A landscape with many valleys, sampled at points; each row gives a point and its height.
From any point a ball takes the steepest step (drop divided by distance) to one of its 2 nearest points. It stops when none of these is lower. Distance is the straight distance between rows; heights are no part of it.
<865> h=613: [-25  20 -64   4  -6 -12  17 -25  -3  33 -17 -14  -1  24  -8 -50  28 -18
  34 -10 -12  44]
<464> h=157: [ 30 -19 -40 -31  29 -16 -22  15   3  21  28 -36  43  35 -31 -27 -30 -34
 -41   4  -9 -30]
<468> h=675: [ 12  24  22  31  25 -33  10  -6 -37   1 -11 -32   1  30 -12 -45  35 -40
 -42  25  20 -10]
<629> h=542: [ -2  -7 -13  -8  -4 -26  40 -11  77  26  -8 -20  -8   1  -1   3  39  51
  12  -6  10 -38]
<794> h=533: [ 22 -18   5 -37 -20 -32  16 -20  48  19  25 -53 -15  -3 -13  39  -8  26
 -11  -2 -11 -45]
<258> h=363: [-30  39 -15 -25   8 -24  25  14 -30 -25  -5  28  -5  21  32 -56  10 -36
  -8 -11   7 -31]
<256> h=360: [  9   0  -5  37 -33   7  40   4  23  31 -21  24   5  20  26  24  15  52
  72  -8  32  53]
<857> h=228: [ 47 -30 -22 -43 -36  10   9  14  30 -11  12  13  -8 -40  21   4 -53  -9
  16  37 -33   8]
<891> h=511: [-25  -1  25  31 -65  31 -36 -13   7 -53   0  27 -16 -49  -7  39 -57 -15
  -8 -14  -3  33]
<745> h=248: [ 19  27  29  47 -53 -33  -9 -16  38 -24  23  -9   7 -15 -21  30   2  12
  -2  12   1  53]
<205> h=286: [ 11  29  -4  31 -14   8  35  16  56 -12  -4  23  27  11 -25  -8 -14   7
   5 -51  43 -44]
<600> h=521: [-38 -37  13  12 -46  13 -47   6  33  -1  15 -13 -25 -18  -8  87 -78 -34
  -5   3  -1  38]
<678> h=238: [-15  38 -28   8  -6   1 -42 -11  -3 -28  22  31 -18  12  38 -26   9  33
  22 -26  -7 -16]
<491> h=172: [ -7 -60  19 -38  -4  20   5  38  17  44  27 -50   2 -25 -35  44  32 -33
 -36  11  -1 -11]
<727> h=449: [ -1  38 -16  -5 -35   2 -32 -40 -31   3  16 -12  21 -22  11 -40  31  33
 -10 -13  58  22]
<747> h=345: [ 23 -40  39  20  -8  10   1  34 -23 -55  22  46  -2  13  -5 -25 -16  -2
   0  18  31  11]
<272> h=426: [ 33  45  32   2 -11  32  45 -30 -42 -27 -17  23  41 -40 -29 -63  30  44
  45  -8  26  10]
<134> h=484: [-16  39  81 -24   5 -17 -14  -5 -34 -40   1 -28 -38  10  25  -5 -26 -11
 -35  -3 -16  -8]
<961> h=410: [-40  10 -18 -46  15  33  -5  12 -40 -27  26 -10  -1  33  53 -24 -18  -5
 -38 -13   6 -34]
<531> h=359: [ -7  44  43  78  -4 -29  37  29  21  15 -24  16  17  32  18 -57  53   2
  38  17  36  -5]
<664> h=497: [-14 -11 -16  22 -46  16 -24  24 -31 -12 -12  45  -7 -26  35  38  -9 -27
 -16  -4   6  27]
<439> h=297: [ -4  49 -31   8   3 -11  12 -21 -27 -16  -6  27  -6  28  47 -75  17  20
  25 -24  46 -30]
<377> h=189: [  0 -36   3 -19  71 -17 -27  46  -7   5  41 -48  47   7  -6 -27  -9 -61
 -27  26 -40 -11]
<14> h=660: [ -7   2   4  -7   7 -15  13 -21 -53  -4 -39 -21  11 -29 -19 -43  35 -37
 -65   5   8  35]
<361> h=274: [-42 -33   4 -54  18  21 -87  22 -25  31  15  26 -13 -51  51  55 -47 -48
  15  25 -36 -16]
<569> h=645: [-45  22   8 -45  37  17  -9  24 -50  13 -20   9   2 -32 -31 -21  50 -64
 -56  -6   7  -2]
<784> h=472: [-21   1 -34 -26 -27  13 -43 -18 -47 -11  55   3   2 -37  43  -5  41   3
 -33  30  35  15]
<486> h=143: [-30 -37  23 -14  16  -9  -2  33  39  47  -5 -33   9   0 -67   2  63 -29
  -1  26   1 -15]
<66> h=600: [-33   2 -10  38  28  -2  -5 -19  27  46 -47 -48  13  40 -47 -37  55 -14
 -20 -21  -3 -33]
<862> h=642: [-25  23 -43   2  -6  35  15  -4  -1 -23  -4  12  12  55   6 -27  13   3
  58   2 -19  47]
<786> h=196: [  4  47   0 -14  17   4 -29  -3  20   2  45 -13  21  31 -60 -13 -15 -25
 -35 -14   9 -29]
<177> h=237: [  6  64  14  74 -10 -59  25 -34  -1 -28 -28  34  31   9  19 -16 -23  32
  45 -18  18  11]
<425> h=145: [ 59 -32   6  21 -21  25 -39   5  -7  -9 -28   4  51 -40  26  -2   6  51
  17   0  20   4]
<656> h=494: [-61  37  37 -11  12 -36 -37  -1 -10 -34  15   4 -16  19  19  10 -42 -11
 -23   7  -1  41]
<257> h=631: [-30 -32 -29 -25  68  39  16  -5 -53  19 -22   5  17  -7 -28   7  38 -35
 -62 -11 -15  10]
<943> h=614: [ -4 -14  -8  -2  60  45  19   5   2  55 -54 -27   7  26 -31 -18  60 -25
 -47 -18  -2  -5]
<479> h=225: [ -5 -15  11 -13  78 -26 -20  30   9  37   6   4  10  66  36   2   0 -29
  26  60 -65 -14]
<969> h=138: [ 38  -1  -8   4  11  23  -5  23  38  31  66  -3 -26   0 -27  17 -63 -55
  13   2 -39  13]
<613> h=367: [ 43  14  32   0  -4   9  -9  20  -3 -53   2  69  24 -47  -7 -22 -15  28
   7  18  21  22]
<203> h=382: [ 30  -4  -7  27 -41  13  12  -2  28   4 -25  -1   9 -14  24   5  60  37
  40   1 -33  30]
<500> h=229: [  4  25  39  42 -28 -36  10 -36   7 -34   8  27   6 -63   0  26  23  63
  20   9   3  34]
<626> h=151: [-11 -17 -51   0  -8   2  -7 -25   2  -3  54 -23 -48   8  11 -16 -29 -18
  39   1 -37  42]
<104> h=291: [-14 -98   6 -19  18  -1 -36   3 -55  14  10  -1 -42 -27  24  21 -59 -25
  -4  22 -21  15]
<232> h=313: [ 15 -69  -6   3  18  17  -4  37 -72 -12  -2  24 -27  13  -8   3 -22 -37
   2   5  13  10]
<317> h=198: [  4  45  -7  -3   6 -65  -2 -22  21  -4 -61  33   4   1  27   6 -40  49
  40 -32  20  -9]
<97> h=142: [  1 -12  21  46  29 -13   6 -19  26  -3   4   4 -15  63 -32  40  -2  38
   7   7  -2  -5]
<907> h=239: [-36 -10  -3 -30  56 -18 -13  35 -22  30  17 -23 -13  17  54   2 -23 -38
  12  -5 -60 -33]
<118> h=385: [-30  62  55  17  12  -5  17   3  26 -24 -61   8  20   4  15 -65  45  31
  34  32  38  -3]
<120> h=401: [ 49  -2  -2   4  -7  20  13 -20  10  29 -24 -30  11 -21   9 -59  91  34
  -1   4  -3  14]
<538> h=200: [ 14 -55 -16 -33 -24  23  21  23  -2  19  42 -23 -42 -51  30  22 -48 -71
  11  33 -46  22]
<138> h=267: [-47 -24   2 -62  62  45 -31   7 -34  30  33 -11 -15 -16  14  62 -61 -58
  11  21 -49 -17]
<268> h=272: [  8  29 -17  34   0 -23  40  13  43 -39 -43  21  48  44  14  21  -6  25
 -24   4  31 -40]
<586> h=487: [-32 -10   1  12 -40  -3 -56  -6 -41 -53  23  14   7 -15  40  27  -7  10
 -40  14  29   4]
<427> h=424: [ 21  22 -22 -19 -25  48 -10 -34   1   9  -2  -7  20 -48  11 -49  52  69
  41 -27  20  27]
<370> h=253: [ 28 -44  -9 -25 -19   9   4  13  51  -9 -14  46  28 -20 -27  34 -17   5
  43  37 -13   0]
<453> h=284: [ -5  82  65  77 -35 -27  32 -15   2 -38 -39  -7  17  39  56 -19   8  45
  30   5  32 -14]
<792> h=191: [ 14 -54 -16  12 -15   1   7 -26  -3 -19 -19   6   2  34 -35  22 -18  72
  37  -1   4  -7]
<263> h=178: [ 42 -16  16 -23   3  15  -8  39  12  33  49  17 -58 -16 -26  -1  17 -28
  11 -16  20  -3]
<914> h=156: [ 48   3  39  60  23 -30  28 -32  -5  -9 -18 -12   7  -3 -19  20  32  58
 -34   7  46   7]
<461> h=135: [ 34 -15 -53  14 -16 -44 -14 -42  33  -6  37  38 -33 -40 -16  28 -79  -7
  26  -5 -26 -18]
<352> h=635: [-24  13 -19  11  -8   2 -11   5 -38  32   6 -21 -31  11 -45 -41  23 -46
   1 -35   0  51]
<945> h=443: [-10   3 -14 -25   5  28   6  -4 -19  -8   4 -37 -38   4   1   3 -23   6
 -58 -59   7 -17]
<60> h=327: [-24  34  32  60  -9 -13  43   8  -1 -11 -36   4  -4  43  47   7  36  33
  32   7  41  37]
<397> h=349: [ 25   7 -20  -8 -11  33  36 -21 -28 -20 -25  14   5 -18 -21 -31 -15  31
   8 -31  24   2]
<269> h=233: [ 16  45 -26   5  23 -14 -13  23  39  28  17  38   9  20 -27 -12   7 -24
 -23 -53  40 -45]
<432> h=205: [  8  -8  11   0  -6   0  46  11  -1  -9 -53   1   6  52   3  25 -23  30
 -22 -25  -2 -43]
<935> h=558: [-54 -15 -27 -24  33   6  30 -15  34  17  -2 -21  -3  36  -8  11  41  20
  -1  -2 -31 -26]
<504> h=683: [-22  36  45  14  36 -60 -18  16  10  31  -3 -15   5  42   5 -35  21 -19
 -23  46  55  11]
<363> h=580: [-77  -4 -58  -1  32   3  21 -35   8  18 -44 -55  22  43 -28 -11  37 -22
 -15  -3 -38  -2]
<250> h=254: [-48  -7 -36 -60  70  26 -15  35 -10  26  39 -51  17   1  25  41 -69 -36
   7 -23 -88 -43]
<423> h=468: [ -8  37  37 -33  -3  15   8  -3 -11 -50  -6  23 -24 -26  21 -18 -20  17
 -46 -41   3 -20]
<757> h=203: [ 15   6 -24   0 -29  32 -11   7 -25 -23  29  12 -53  17  51 -11   0   3
  23  -7 -41  14]
<492> h=527: [-10 -30  -6 -10 -37 -36 -16  -1  45  16  -2 -32 -12 -48  -8  68 -31   1
 -14  -9 -12   6]
<43> h=292: [ 19 -26 -52 -11 -52  37  22 -16  42  14 -15  10  32 -29 -48  66   5   7
  10  -1 -21 -19]
<235> h=129: [ 42  -9  33  29  18 -15 -34   4   4   8 -21  16  12 -19   9 -24  26  78
  -9 -13  51  10]
<241> h=159: [ 15   7  31 -43   0  17 -22  48  14  41  25 -12 -33 -24 -25   0 -43 -64
  14 -40 -23  -7]
<33> h=185: [  4  -1  25  60  11  -1   5 -18  26   3   1 -25  13  47 -30  18  58  38
 -26  -8  45 -33]
<261> h=211: [  9 -46   9 -19  10  -1 -15  52  18  -1  14 -25  20  38   5   2 -10 -22
   8  53 -37  -5]
<155> h=168: [ 27 -25  -2  -1 -18 -10  16  13  15 -13  93 -25 -33 -22  -8  14 -29 -67
  -2  37 -55  22]
<933> h=261: [ 20  32   0 -12 -21  36  19 -35 -35   6 -47  -8  14  17 -21  18   5  -1
 -21 -24  -1  40]
<811> h=199: [  3  -4   5  25   3 -54  19 -50 -18 -27   4  -3  -4 -48 -26 -10  26  43
 -25   0  30  24]
<399> h=144: [ -9  15   6   4   5  56  64  -5   5  -3 -53  -1   9  51 -17  45  -1  34
 -24 -21  13  22]
<537> h=419: [  2  28  51  -5 -18 -14  54 -11 -13 -31 -64  40  58 -30 -22 -53  44  39
  53  36  36  -9]
<804> h=169: [ 48  21 -27  -3 -22 -32  -1 -29  11   0  -1  41  -1 -35  22  35 -56  46
  14 -16  -4 -12]
<814> h=192: [ 41 -67  10   0  -3  19 -20  51   9  53  27 -19 -43   0 -26  34  55 -28
 -14  -4  -3 -48]
<314> h=281: [  2 -67  11 -49 -15  12 -40  -5 -37   0   5  42 -27 -54  39  68 -68 -28
  14  59 -23 -13]
<266> h=90: [ 24  -7 -78 -20  -8 -17 -18 -28   1   2  49   2 -18   3 -22  -6 -53 -23
  14  13 -57 -19]

Call two points neighbours if one is among the 2 nearest of the other. Go from one point of each pair to the other, from neighbour to neighbour, staying as low as possible. Name the highest point that can't be avoided.
<464>, <399> | <205>
<486>, <97> | <492>
<97>, <235> | <33>
<969>, <486> | <814>

For each start below, name the point where the ball stops.
<66> | <266>
<120> | <266>
<104> | <464>
<423> | <266>
